Each row is a point on a tangle of strands that fork and nearly touch. The rows are in no order.
In the rows, 128 means zero.
Points whose rows are less than 169 apart are linked; no others are. Some points are linked to none.
Z_23: [161 101 150 132 105 102 100 177 109 149 126 123 105  47 105 147 119 147
 117 111 117 151  78 123 183  89 106 141 105 155 149 101 117 126 171 157
 120 118 134 100 135 143  86 142  97 146 117 158 116  70  96 112 147  67
 136 119  76 120 117 148 155 128  59 152 129 109 180 100 140 154 108 108
 148 130  87 131  95  95 131]
Z_844: [ 97  82 151 146 148 148  50 100 129 115 110 112 148 139 119 151 109 125
 144 103 127  77 115 142 165 126 159  76 149 100 106 133 108 117 184 105
  89 118 120 132 100 114 140 106 158 112 162 118  70  92 102 113 150 109
 136 139  88 170 100 104 149 119 121  84 164 141 115 137  65 109 105 119
 113 140 164 148  83 173 124]
Z_18: [104  65 193 153 163 120  59  98 124 124 131  84 148 109 101 143 104 129
 145 110 128 100 113 146 164 141 160  45 133  99  90 161 119 138 199 122
 106 108 125 141  90 127 168 119 155 152 132  87  95  78  83 112 133  96
  93 168  68 185 105 101 151 110 126  93 159 136 133 138  65 117 100 120
 113 105 145 154  97 170 135]
Z_713: [164 110 191 146 120  84 109 133  80 146 144  97 123  39  99 132 120 160
 105 132 130 157  75 136 156 121 106 100 111 129 124 146 132 134 165 159
 150 122 145 105 129 155 123 141 109 179  72 112 143  77  90 113 115  89
  89 168  64 124 122 126 157 129  92 156 126  80 182 111 136 136  94 103
 136  92  90 125 107 108 144]
Z_187: [112 131  80 123 117 147 151 119 125 126 137 172 114 127 162 135 136 110
 135 151 125 132 144 153 109  98 141 196 150 128 152 135 102 122  82 113
 133 123 108 129 158 105  86 127 139 130 150 199 111 119 176 144 158 141
 176 104 155  54 154 150 106 135 139 111 132 110 103 140 119 108 159 142
 118 165 133 117 142 159 133]
Z_15: [145 113 155 145 133 133 109 100 106 136 152 133 131  97 118 125 122 159
 117 149 130 151  86 155 121 133 132 121 138 140 142 172 107 123 126 141
 162 121 154 102 144 120 115 119 136 147  84 131 138  84 121 132 147  96
 125 183 106 117 137 136 119 133 116 117 140  84 139 147 132 101 103 126
 124 139 110 122 124 130 140]
Z_599: [136 101 100 128 121 151 144 117 127 144 132 164 108 112 128 118 127 141
 142 151 128 156 102 165  97  97 157 196 148 146 169 154  85 119 103 124
 130 116 120 111 165  97  77 110 103 139 134 217 138 100 165 154 175  94
 180 147 133  41 155 152 107 153 132 118 142  92 119 150 118  93 142 139
 116 179 125 122 132 151 127]
Z_698: [176 159 118  85  96 106 146 185 124 159 133 146  69  93 116 126 106 179
  84 151 128 183  91 123 153  96 114 181  79 174 150 101 142 144  91 156
 171 128 159  94 148 129  68 115  63 107 129 176 143 147 149 148 128 119
 176 105 123 123 146 161 147 119  99 170 114 141 169  97 189 165 157 118
 169 156  65 106 119  60 127]
Z_544: [110  77 210 152 165 134  74  96 141 121 155  86 141 115  77 139 100 131
 133 121 114 128 102 146 137 159 156  37 143 133  80 189 112 139 181 132
 108 116 146 146  90 135 168 132 147 137 112  69 137  88  78 103 141  77
  91 190  76 203 104 104 121  93 140  88 138 137 148 146  97 120 102 138
 125 101 130 139 113 151 147]
Z_900: [ 94 124 108 137 125 153  89 111 125 107  95 145 155 162 169 155 137  91
 149  95 121  69 154 129 148 104 146 129 153  86 122 106 115 114 161  90
  89 108 109 148  98 106 140 125 162  99 185 138  56 120 121 117 134 159
 148  73 132 114 112 117 147 133 135 104 152 136 102 127  80 113 133 127
 103 132 187 137  98 181 104]
Z_998: [154  98 108 108  85 128 119 187 151 168 122 142  80  90 115 146 113 161
 138 137 121 174  82 145 154  72 146 173  99 176 184  79  83 124 142 153
 108 118 114 109 132 134  55 146  79 101 159 207 131 108 135 130 165  61
 182  84  99  93 135 173 130 143  75 136 123 130 163  92 138 157 142 148
 158 165 100 112  94  90 123]
Z_956: [ 90 128 148 130 145 161 129 118 154 110 151 116 131 190 102 141 131 127
 128 124 112 139 156 120  80 190 128  90 165 119  93 168 131 118 118 123
 109 131 155 147 113 132 156 115 149 103  98  57 153 151 114 123 131 124
 124 161 169 186 129 106 104 101 166 105 117 163  87 156 125 111 111 128
 121 126 161 126 144 149 123]
Z_281: [105  96  86 122  97 154 106 148 178 154 118 157  98 146 131 147 115 119
 152 123 119 128  94 150 145 110 169 158 131 144 178  77  62 101 119 109
  88 135  92 127 138 126  90 152 103  86 197 208 114 129 145 116 168  90
 185  88 138 101 132 146 117 131 105  83 133 149 131 137 107 130 143 165
 145 189 142 121 117 129 138]
Z_265: [127 112 147 152 117 109 115 154 139 125  96 101 164 122 138 120 123  98
 106  92 121 134 150 101 144 138  90  99 106 137 109  75 155 130 146 123
 104 153 107 126 104 170 176 141 150 146 134 100 143 121  92 121  82 141
  91 131 135 171 104 117 144 126 138 129 105 129 153  85 127 160 110  92
 139  99 122 143 118 115 140]
Z_865: [121  95 164 151 156 165  92  93 124 128 166 131 122 121 123 135 119 163
 155 152 126 132  93 159 117 146 164 107 144 141 129 208  93 126 120 133
 154 109 160 118 128 101 130 107 140 136 100 133 123  81 135 130 169  86
 138 190 109 116 137 136 102 133 121  90 152  91 123 177 109  83 111 147
 107 149 130 149 122 163 133]
Z_866: [135 101  79 116  84 132 132 164 167 165 122 151  90 116 122 143 114 141
 162 138 123 153  89 157 139  76 161 172 115 160 194  77  62 111 126 133
  93 124  87 120 137 122  66 159  97  93 183 224 131 119 152 128 171  74
 179  83 116  78 142 168 117 137  95 113 128 132 147 115 118 148 147 162
 145 177 118 107 109 114 133]
Z_27: [125 113 189 135 151 138 124  83 107 120 205  92 144 135 116 124 133 145
 151 155 119 176 140 145  65 175 148  80 160 108 110 228 147 165 128 149
 167 101 179 153 123 124 155 136 166 182  68  54 156 100 110 144 140 122
  96 209 112 128 125 104  92 126 165 110 145 115 105 163 128 107 120 142
 111  95 125 133 144 160 122]
Z_74: [147 118 141 141 120  83 149 122  87 128 135 107 165  74 140 102 131 116
 100 117 132 151 152 120 114 126  72 118 126 124 115 125 171 153 134 145
 127 127 119 131 134 147 144 154 165 207  97 115 144  98 110 135  68 152
  73 154 116 114 129 132 149 145 136 162 120  94 148  80 136 132 111  81
 120  87 107 117 130 133 126]
Z_601: [176 145 144 116 110 117 120 159 112 154 126 138  96  83 114 134 120 172
  92 156 131 179  62 133 147 102 117 165 101 165 152 127 131 135 114 154
 171 132 172  90 153 134  86 114  79 111  95 153 150 114 122 139 139  95
 162 139 117 125 143 148 137 123 100 164 118 115 165 116 176 137 122 117
 153 145  74 115 112  88 128]
Z_595: [ 91 162 107 111 133 160 173 137 158 115 113 137 116 224 131 129 152 105
 117 140 125 116 182 107 103 184 128 133 133 122 100 121 127  98  88 115
 113 158 126 156 126 140 157 125 131  83 120  77 137 207 142 140 117 159
 135 110 208 174 127 115 117 104 155 115  90 177  96 150 150 108 145 146
 124 124 165 114 174 109 129]
Z_893: [169  93 188 145 123 100  95 157  82 150 138 111  98  22  98 140 118 157
 108 127 125 141  50 144 182 105 113 122 109 139 133 138 116 137 178 163
 142 114 152  97 127 157 104 136  83 162  78 134 131  57  93 111 146  57
 118 146  51 118 119 136 158 131  64 150 129  83 186 121 134 135 103 116
 138 109  88 134  96  99 140]
Z_140: [178 145 191 117 134  96 144 135 106 140 152  96 133  93  71 118 129 158
  97 162 130 208  70 120  91 142  95  97 121 144 107 147 169 171 121 163
 184 138 190 116 152 159 133 123  98 154  56  69 203 135 105 139 110 124
 107 183 111 146 134 102 129 112 139 174  95 129 157 114 179 150  91 117
 163  90  73 112 124  82 125]
Z_433: [110 118  74 127 118 120 152 131 141 100  88 137 154 118 153 150 131  84
 172  72 119  50 163  92 180  77 118 137 114 104 137  79 133 147 188  94
  88 123  66 147  97 105 140 139 162 163 188 165  64 108 140 130 124 178
 121  50 103 107 101 168 138 168  87 135 154 132 144  80 106 177 133 117
 106 155 157 156 108 136 113]
Z_152: [103 126 113 126 112 150  88 155 173 138  91 135 105 165 115 140 110 116
 130 105 141 102 101 126 180 136 144 113 124 159 145  82  88  79 137 106
  98 161 116 118 122 146 137 135 114  58 181 150  98 149  95  99 136 117
 164  92 137 182  93 124 140 104 108  94 130 166 140 135 116 139 133 144
 159 163 132 133 107  96 140]
Z_553: [ 89 114  85 125 111 153 116 119 138 115 105 156 149 154 160 169 136  75
 175  98 110  64 150 130 151  82 155 153 160  75 133  95 109 125 172  83
  80  98  92 156 102  99 125 139 159 104 211 178  56 115 144 125 155 165
 168  50 118  78 113 131 141 151 121 107 159 138 102 121  78 129 148 136
 105 157 189 140  96 180  95]
Z_375: [188 134 154 116 147  83 157  74  52 135 172 119 141  78 108  97 132 162
  95 166 136 178 105 155  84 136 108 130 153 108 133 166 159 161 114 154
 191 130 186 113 177 124 143 122 127 187  65 113 174 109 134 158  79 144
  76 202 107  76 145 131 128 161 164 175 137  90 130 119 160 118 117 123
 131 111  89 111 151 117 122]
Z_748: [133  98 119 151 137  79 114 145 118 102  97  91 146  76 133 137 111 113
 162  53 121  76 137  88 190 106  99 108 107 115 129  88 148 145 212 107
  84 136  77 120 119 124 152 137 140 194 149 133  99  74  90 112 108 134
  78 119  85 140  98 138 149 136  81 146 140 113 164  84  96 179  99  83
 106 125 143 159  96 130 126]
Z_640: [183 167 164 102 151 102 166 137 122 134 161 102 135 127  64 102 139 164
 110 165 125 199  84 113  65 153 102 119 126 145 115 144 192 176  99 171
 191 136 194 115 166 145 134 107  89 130  58  60 220 168 116 135 135 122
 118 191 139 153 151  96 122  95 139 189  99 144 140 133 196 152  93 125
 172 104  80 109 133  76 115]
Z_621: [104 101 153 149 157 170  88  96 148 122 161 127 117 148 103 150 115 158
 150 137 123 117 103 144 117 161 163  94 147 143 121 192  93 115 122 125
 127 121 153 126 119 105 137 105 134  95 105 115 132 104 128 110 167  79
 145 178 127 158 132 125  95 114 133  84 141 122 110 176 109  92 105 143
 112 153 141 137 118 158 138]
Z_452: [106 116 162 141 135 140 123 123 144 119 143 107 145 152  99 133 122 122
 116 125 116 156 132 126  94 173 117  79 146 134  98 151 130 130 130 128
 122 135 150 136 118 143 152 130 156 132  97  65 160 129 101 125 117 117
 108 168 145 185 121 111 113 102 153 109 110 141 114 135 129 123 100 120
 134 119 130 126 131 125 138]
Z_7: [186 133 136 118 118  57 173 111  61 127 151 112 159  52 116  96 136 135
  89 132 137 151 138 121 112 110  59 132 130 120 122 132 186 163 120 151
 137 126 144 128 153 138 133 159 138 210  84 131 160 105 128 146  47 156
  65 157 106  86 136 140 160 164 147 206 117  89 155  74 158 146 127  76
 128  81  83 101 138 117 116]
Z_137: [122  58 140 141 137 145  85 113 117 135 154 138 130 101 134 142 112 136
 147 118 115 105  95 163 152 102 147 131 151 110 138 152  83 131 168 123
 115  96 129 123 127 107 107 129 140 156 144 163  92  53 126 122 165  82
 138 152  86  95 136 133 135 138  84  88 160  92 135 150  79 108 121 123
 117 163 137 141  97 170 132]
Z_64: [124  79 112 147 138  96 115 120 102 114 133 101 148  79 132 151 114 117
 168  80 120  68 139 116 172  99 105 111 128  83 128 142 140 150 215 106
  95  93 101 136 127 100 146 130 159 214 137 140  79  45 104 117 115 135
  84 117  73 107 117 135 153 141  66 137 156  94 140 103  67 150 108  92
 102 132 147 158  88 161 114]
Z_881: [132 128 112 142 144 121 114 150 144  91  62 107 163 141 178 105 138  90
 115  55 110  85 187  76 169 124 107 127 104 106 104  53 175 154 189 108
  84 166  57 151  75 156 186 140 144 130 167  96 120 124 100 122  80 174
  87  94 132 165  86 120 141 172 139 119 133 153 151  58 121 170 130 107
 122  95 165 158 120 142 136]
Z_93: [128 219  56 106  99 108 198 148 128 130 111 166 112 150 173  83 144 100
  96 143 153 107 182 115 122 118 104 174  95 145 141  95 144 111  53 131
 165 131  85 132 128 131  82 154 117 125 156 148 138 228 207 143  99 197
 134  51 163 106 159 146 124 123 147 157 105 128 103 142 167 139 194 141
 132 110  94  96 187  76 149]
Z_438: [127  87 211 158 152 123  77 115 137 131 150  92 128  92  68 142  97 143
 120 132 125 136  68 141 142 157 145  53 124 153  95 179 101 138 174 144
 124 122 151 122 101 153 156 134 117 117  93  77 148  94  83  88 146  53
 100 185  71 203 109 117 113  90 114 101 116 125 162 152 125 132  95 139
 136  99 106 136 111 112 150]
Z_614: [ 87 167 102 125 142 152 165 119 133 117 134 141 114 193 134 137 149 124
 139 155 139 129 173 118  82 175 132 148 130 118 125 144 126 112  68 123
 141 145 134 139 156 115 130 103 141  94 101  99 137 183 165 144 146 149
 137 133 203 142 149 120  97 106 150 117 103 152  82 164 150  97 124 141
 117 140 149 117 176 126 128]
Z_403: [136 125 137 151 128 115 119 171 158 106  74 103 166 133 162 100 130  91
 107  68 113 115 172  78 163 139  87 115 102 134 102  47 181 149 168 114
  99 177  82 133  86 182 192 146 131 131 151  92 137 126  89 118  74 153
  88 115 139 187  84 106 142 156 149 124 112 156 159  71 127 178 126  98
 141  85 136 165 119 122 149]
Z_128: [182 128 170 122 155 115 144  59  65 131 191 106 128  94 106  83 131 168
 129 177 136 177 104 170  76 149 145 118 154 108 133 217 154 155 112 158
 205 116 185 117 156 113 152 111 126 189  55  99 167 104 131 161 116 134
  87 227  93  76 138 130 106 166 164 150 151  89 122 150 147  96 109 147
 122 117 105 128 156 130 119]
Z_556: [ 81 130 149 140 142 176 102 100 147 106 110 124 162 199 141 162 164 110
 141 125 123 105 173 124  98 151 144  93 164  82  83 152 128 103 133 100
  86 119 154 160  89 126 159 111 162  85 124  76  97 147 109 129 117 145
 129 106 155 145 117  94 121 126 172 105 140 150  61 147  86  96 133 143
 102  88 206 135 122 190 104]
Z_796: [109 205  87 107 147 133 201 125 136 119 136 145 105 192 111 109 157 134
 151 169 157 135 176 112  77 169 138 163 125 129 132 123 150 119  44 156
 161 156 133 127 183 111 122  87 115  92  96 114 167 218 180 144 178 138
 141 145 207 137 155 110 104 101 138 141  97 165  96 181 182 105 127 146
 132 138 127 115 207 107 113]
Z_839: [126 171  84  88  88 131 156 171 167 161 119 161  76 153 148 127 108 149
 131 155 150 150 110 130 137 118 141 181  92 167 168  95 109 103  65 128
 151 142 111 111 149 140  63 145  88  89 158 196 134 185 160 133 152 119
 188  82 161 112 140 135 127 111 108 124 108 147 138 150 162 148 173 162
 167 164  91 113 150  85 143]
Z_473: [148 204  68  89  99  99 193 146 126 140 134 171  97 126 147  96 124 131
 100 156 152 134 146 125 123  85 109 193 104 151 150  94 151 123  57 129
 173 132 118 113 158 124  62 142 108 124 146 188 144 197 198 145 113 172
 152  73 151  86 158 148 117 129 145 170 117 124 113 134 179 159 197 132
 143 126  72  95 169  81 138]
Z_408: [101 138 107 121 116 151 101 142 165 125  71 123 119 178 141 121 122 104
 124  93 138  79 130 110 181 144 149 113 122 147 129  65 112  78 144 102
  90 169  82 127  99 141 155 133 128  64 195 131  94 159  87 102 116 165
 142  68 136 177  77 120 154 119 130  98 136 168 133 110 106 136 142 145
 145 145 151 143 110 106 133]
Z_226: [183 175 141 100 153 101 185 127 129 136 166 112 119 144  68  93 142 171
 136 175 132 180 108 122  62 152 117 147 130 140 132 135 192 154  76 180
 188 134 192  99 183 119 139  86  79 110  65  77 215 194 139 128 160 112
 119 197 165 144 167 102 112 102 142 193 106 149 125 163 199 131  97 131
 165 119  94 121 159  92 100]
Z_616: [143  97 129 113  93 119 100 206 145 157 114 134  86  72 111 153 106 143
 135 110 116 164  83 122 193  81 128 145  90 174 166  71  96 124 164 154
 107 120 114 113 128 141  75 149  75 111 161 181 109 100 104 115 156  61
 164  82  89 128 112 166 149 126  51 132 125 142 177  92 142 172 125 134
 165 156  94 133  83  74 120]
Z_379: [134 125 138 149 115 101 131 142 113 128 115 111 162 103 142 117 132 109
 102 110 127 146 153 112 124 126  84 113 116 136 121 105 155 136 124 136
 121 141 117 125 123 148 153 146 163 169 114 105 144 120 110 132  80 148
  87 140 136 141 121 126 145 123 141 132 108 113 143  90 134 136 109  85
 130  99 112 123 130 121 131]
Z_342: [165 177 120 110 145 109 176 115 127 134 151 128 116 145  91 101 134 170
 140 179 150 161 109 125  70 144 127 162 120 143 145 142 163 131  65 161
 194 145 174  92 187 105 120  78  92 103  75 124 187 178 151 142 163 119
 131 182 165 132 161 117 106 111 139 177 114 136 116 168 186 117 106 135
 149 139  96 120 165  98 114]
Z_578: [105 178  72 117 116 150 168 137 142 121  90 158 134 177 198 110 156  69
 103 127 124  85 204  99 126 137 129 152 100 120 122 110 123 103  83 111
 122 125  79 156  97 135 143 156 129  98 184 112 104 209 180 128  89 208
 127  39 176 120 148 144 131 127 152 126 110 143 101 125 138 118 173 150
 113 109 162 121 172 116 144]
Z_828: [ 85 108 153 145 153 174  55  97 145 111 127 115 139 174 110 163 131 146
 150 123 128  86 120 141 140 145 170  73 161 111  97 159  99 100 153 102
  89 119 134 145  95 110 141  99 157  71 149 115  84 112 110 109 156 108
 157 136 115 176 104  97 127 117 148  76 161 150  90 158  65  90 119 142
 102 133 182 141  91 193 116]
Z_799: [156 162  93  76  91 121 163 178 157 169 123 163  61 127 125 121 104 174
 114 164 139 178  99 137 134  91 145 199  89 172 173  98 122 125  76 140
 158 129 129 101 157 129  48 125  57  96 153 212 147 169 169 153 154 106
 198  90 141  91 154 155 124 130 111 154 112 145 147 127 178 154 175 156
 169 165  77 107 135  84 130]
Z_659: [110 143 122 132 114 139 110 148 157 138 115 140 108 151 126 144 118 131
 124 129 143 130 109 129 146 137 130 127 112 157 144 105  97  90 107 116
 127 153 132 112 137 137 121 127 126  84 137 138 123 142 118 111 130 114
 149 126 157 170 117 130 125  96 115 107 110 142 141 139 132 131 122 133
 151 155 117 119 122  97 143]
Z_812: [168 183  97 109 130  82 183 119  91 124 137 142 142 112 139  93 145 130
  78 163 155 146 149 126  84 100  90 170 115 137 131 113 172 144  65 140
 171 142 146 119 168 127 105 127 131 148 103 139 165 178 175 154  75 179
 104 132 162 106 165 129 123 129 169 178 121 123 112 109 184 137 158 104
 128 115  79  89 169  95 123]
Z_564: [133  43 144 147 142 155  77 121 131 142 145 145 119 100 121 130 112 143
 151 127 116 122  64 173 143 102 168 138 140 134 151 151  63 127 155 127
 107 104 132 120 125 112  97 123 111 143 140 178 115  57 137 126 185  49
 154 159  83  87 137 139 122 147  85  80 153  90 139 156  83  93 123 140
 114 171 133 144  99 153 130]
Z_189: [ 91 135  73 119 109 159 136 125 148 127 125 175 118 150 167 154 137  89
 138 132 117 104 153 139 133 109 147 170 138 118 152 105  94 109  96  96
 110 121  92 145 130 112 105 142 141 106 188 185  89 140 168 121 151 157
 178  60 159  78 141 146 121 129 135  99 134 135 108 136 107 116 163 154
 117 162 158 121 134 157 134]
Z_890: [146  64 139 144 134 166 111 120 132 151 135 153 111 102 117 119 120 155
 144 144 123 145  59 175 117 111 173 161 135 152 166 163  67 122 125 135
 123 109 133 106 138 108  85 108  89 141 115 191 139  81 144 142 191  52
 172 166  98  64 147 144 110 158 106  99 147  75 137 153 109  83 125 142
 115 175 126 138 111 144 124]
Z_879: [166 195  69  99 114  85 200 119 103 125 141 173 111 103 140  94 135 132
  87 162 150 133 156 135 107  75  98 198 122 141 145 111 159 136  63 130
 172 131 140 111 172 107  78 133 116 137 133 184 146 177 200 148  91 173
 127  99 145  73 161 157 112 137 157 187 129 121 110 122 185 154 190 113
 128 132  71  91 170  94 132]
Z_647: [154 146 155 140 122 114 121 129 113 144 135 127 125 100 109 131 125 163
 105 153 141 167  82 134 119 127 114 130 116 155 142 142 123 123 110 145
 170 140 165  95 153 135 112 124 119 119  81 128 161 116 116 133 131 103
 129 164 125 141 135 127 124 114 118 140 117 102 140 130 158 124 102 120
 144 131  89 112 124  98 138]
Z_547: [140 125 209 139 134 123 115 144 149 121 165  87 134 119  61 120 111 129
 116 129 113 188  80 114  95 174 105  72 142 164  82 173 148 163 149 159
 143 129 171 128 118 173 148 145 103 131  74  44 202 129  72 101 134  82
 112 192 106 198 114  89 107  69 138 137  81 147 154 140 158 153  91 119
 168  92  92 129 124  91 139]
Z_80: [111 135 113 127 130 145 106 139 155 107  54 110 148 175 164 107 137  91
 113  74 124  79 165  95 170 141 137 113 116 122 107  64 140 115 166 106
  86 166  62 146  78 148 179 122 139  81 187 104 100 149  84 120 101 177
 110  75 134 174  82 117 149 146 143 107 138 162 133  80 107 140 137 133
 126 118 173 155 114 132 126]
Z_507: [ 86 113  76 116 104 167 117 136 173 143 117 167  99 161 145 154 120  97
 149 121 116 102 123 144 147 127 169 157 145 121 158  82  73  98 107  90
  91 134  88 147 131 119 100 143 115  76 209 196  95 142 152 118 160 132
 186  69 150  98 128 134 123 132 126  79 138 161 113 139  93 120 158 171
 132 184 163 124 123 148 141]
Z_337: [100  68 136 144 137 139  61 111 114 122 132 127 149 123 137 156 103 128
 166  99 122  69 112 148 161 100 157 104 156  80 122 143 105 134 197 105
  95  89 123 140 105 102 129 124 155 142 164 147  63  63 117 117 155 111
 136 127  75 120 120 108 154 131  99  92 175 119 119 151  52 114 114 112
 106 146 162 152  81 187 115]
Z_520: [126 113  88 140 121  92 140 145 132  97  99 115 147  91 143 141 122 101
 169  61 123  69 149  77 189  86 101 122  99 119 140  74 145 144 197 101
  84 134  69 128 111 113 141 138 152 188 160 158  85  87 116 121 113 153
  93  91  98 125  93 164 140 156  76 147 142 121 162  73 113 186 120  96
 108 140 138 156 102 122 124]
Z_166: [109 136  93 136 110 126 136 129 115 115 114 144 146 126 177 133 138  93
 118 112 120 104 177 122 136 105 105 145 126 125 135 105 126 124 122 114
 110 119  99 133 114 118 134 140 172 138 159 138  93 127 139 118 101 175
 120  84 146 115 135 153 136 128 134 125 129 116 126 103 121 128 136 108
 108 131 135 118 126 140 121]
Z_628: [145 130 170 128 158 134 144  80  98 124 198 101 129 126  96  97 130 163
 142 164 129 181 116 145  55 169 148 107 155 121 131 214 151 153 104 160
 189 111 174 125 151 107 144 110 138 167  59  81 178 114 129 150 149 125
 100 223 116 116 139 120  95 137 165 136 145 107 101 160 139  95 102 151
 115 114 115 132 158 137 116]
Z_29: [166 117 208 143 123  88 119 125  92 147 150  88 138  62  85 120 125 149
 100 143 136 187  81 135 123 144  99  81 115 133 113 156 147 156 152 155
 166 133 160 117 133 167 138 143 119 182  67  84 172  95  87 130 102 108
  88 189  81 137 118 109 147 122 120 157 110  99 171 107 144 144  90 108
 148  73  85 121 118 101 146]
Z_677: [ 85 179  76 108 131 168 158 127 147 127  99 168 112 202 183 141 156  79
 118 144 133  84 187 113 136 163 154 149 116 113 122 120 106  81  70  98
 118 140  92 161 114 123 137 140 115  68 174 121  89 211 175 134 121 189
 151  46 191 119 142 129 131 121 148 115 107 157  94 149 128 100 177 169
 111 122 183 124 167 131 141]
Z_693: [ 87 161  98 107 134 175 155 134 164 125  91 131 116 227 147 129 161  96
 117 129 130  87 179 110 133 182 148 120 129 128  95 112 117  77 103  97
  99 163 107 160 103 138 160 125 128  55 154  91 114 207 125 129 114 176
 137  81 194 174 115 118 136 117 153 108 103 177 103 136 127 101 160 164
 124 122 184 125 153 115 133]
Z_746: [142 194  86 109 151 112 203 115 126 130 142 151 108 165 108 101 144 148
 146 183 163 144 151 123  80 140 132 178 122 134 139 124 158 120  37 156
 188 156 153  98 198  98 113  73 100 104  91 144 168 202 183 147 172 140
 141 159 194 114 165 118 106 113 145 168 111 148 101 176 186 106 129 144
 140 141 105 117 193 106 120]
Z_356: [194 133 136 108 129  64 174  89  43 131 164 129 144  57 112  96 128 156
  84 159 136 156 117 147 108 112  85 144 146 111 138 150 167 159 121 156
 167 123 175 119 179 123 133 140 124 190  77 133 163 100 142 145  56 149
  72 178 108  62 146 144 145 167 155 198 130  82 148 104 167 135 132  99
 124 105  73  97 145 116 120]
Z_141: [116 204  60 115 103 136 195 145 133 128  91 160 123 170 193  84 156  75
  94 134 133  93 206 103 118 133 117 157  93 131 128 104 128 105  70 126
 143 121  69 148 103 136 113 162 120 116 176 123 127 232 204 135  90 211
 130  34 171 115 153 152 128 131 148 137 102 130 103 138 149 126 193 150
 120 101 128 113 190  90 153]
Z_525: [118 153  97 111  89 133 131 165 163 152 117 154  97 143 148 136 116 132
 123 141 145 136 113 128 151 116 128 161 105 168 165  92  98  94  88 121
 135 140 118 113 142 145  86 148 112  88 162 174 121 157 137 120 134 124
 166  85 154 134 126 138 129 106 108 113 112 144 143 135 148 148 151 143
 163 158 100 114 133  84 143]
Z_646: [122 115 134 145 144 124 104 132 129  92  70 104 185 139 186 122 142  85
 134  63 109  84 192  96 141 113 104 113 131  70  86  97 182 162 198 109
  87 125  86 159  76 143 193 131 162 155 149  82  98 113  97 132  81 169
  89  99 132 139 105 108 142 169 140 130 139 139 125  79  94 146 117  97
 101  84 188 161 117 190 119]
Z_11: [ 82 127 161 133 150 184 107 106 160 100 145 107 140 207 117 159 147 128
 141 121 111 121 169 117  87 178 149  78 180  97  76 183 140 112 136 119
  83 122 167 162  87 127 154 110 155  90 104  52 124 145 103 118 129 127
 128 142 152 172 116  84 104 109 184 101 135 171  64 162  98 103 132 139
 102 102 195 135 130 190 106]
Z_506: [ 86 146 118 134 136 167 100 108 141 111  89 142 157 192 169 154 165  96
 135 121 128  84 175 120 121 132 151 121 147  87 105 122 117  92 127  88
  94 122 124 158  93 121 156 115 152  69 163 105  70 162 121 125 112 172
 142  69 160 120 116 110 134 131 161 107 135 147  71 126  88  93 139 145
 103 103 207 135 116 181 107]
Z_897: [112 107 181 138 143 136 125  97 113 124 169 100 161 132 119 128 131 119
 134 136 114 170 142 141  80 172 118  70 154 105  98 186 146 158 131 138
 150 110 171 149 117 139 156 140 177 187  80  55 150 102 107 145 114 137
  95 185 126 142 126 107 110 122 162 114 131 125 104 141 120 110 113 123
 116  94 134 133 139 159 131]
Z_389: [120 100 130 148 138 108 116 125 110 104  95 106 176 113 174 131 134  96
 143  77 115  90 186 113 140 111  96 110 129  75 102 115 167 164 190 115
  90 102  98 150  96 130 187 133 175 188 136 101  96  96 106 126  80 162
  80 108 120 117 123 121 146 156 133 138 140 112 125  96  88 137 113  84
  94  92 169 149 111 178 112]
Z_730: [121  95 117 151 135  98 128 118  92 111 126 111 165  90 158 140 127 108
 158  89 130  83 173 124 146 103  95 113 137  81 121 141 155 158 191 117
  99  84 103 148 115 116 162 135 179 201 127 128  83  67 111 117  91 156
  80 113 106  95 129 137 146 151  98 142 146  88 125 101  77 137 116  88
  91 113 150 148  99 174 113]
Z_134: [ 85 115 135 147 158 185  86 101 155 115 160 127 109 177 107 157 124 157
 161 134 130 103 123 138 114 177 171  96 166 130 110 189  95 103 116 107
 110 126 152 137 121  97 139  87 131  69 119 118 115 118 134 107 173  94
 168 160 146 165 130 113  96 116 148  84 142 147  94 183 101  94 113 148
 103 153 170 142 124 176 127]

Follow the links from the first point to the second, and from the first to the third. Name the last point that the two ways share.
Z_748; Z_152; Z_356 | Z_881
Z_433; Z_525; Z_379 | Z_881
Z_621; Z_438; Z_137 | Z_844
Z_647; Z_187; Z_438 | Z_844

Name the points in between on the shortest way along the links from the first point to the second, in order.
Z_647; Z_389 | Z_601 > Z_698 > Z_799 > Z_839 > Z_525 > Z_659 > Z_152 > Z_408 > Z_80 > Z_881 > Z_646
Z_473; Z_693 | Z_93 > Z_141 > Z_578 > Z_677
Z_621; Z_601 | Z_865 > Z_15 > Z_647
Z_844; Z_865 | Z_828 > Z_134 > Z_621
Z_281; Z_18 | Z_507 > Z_189 > Z_187 > Z_599 > Z_890 > Z_564 > Z_137 > Z_337 > Z_844
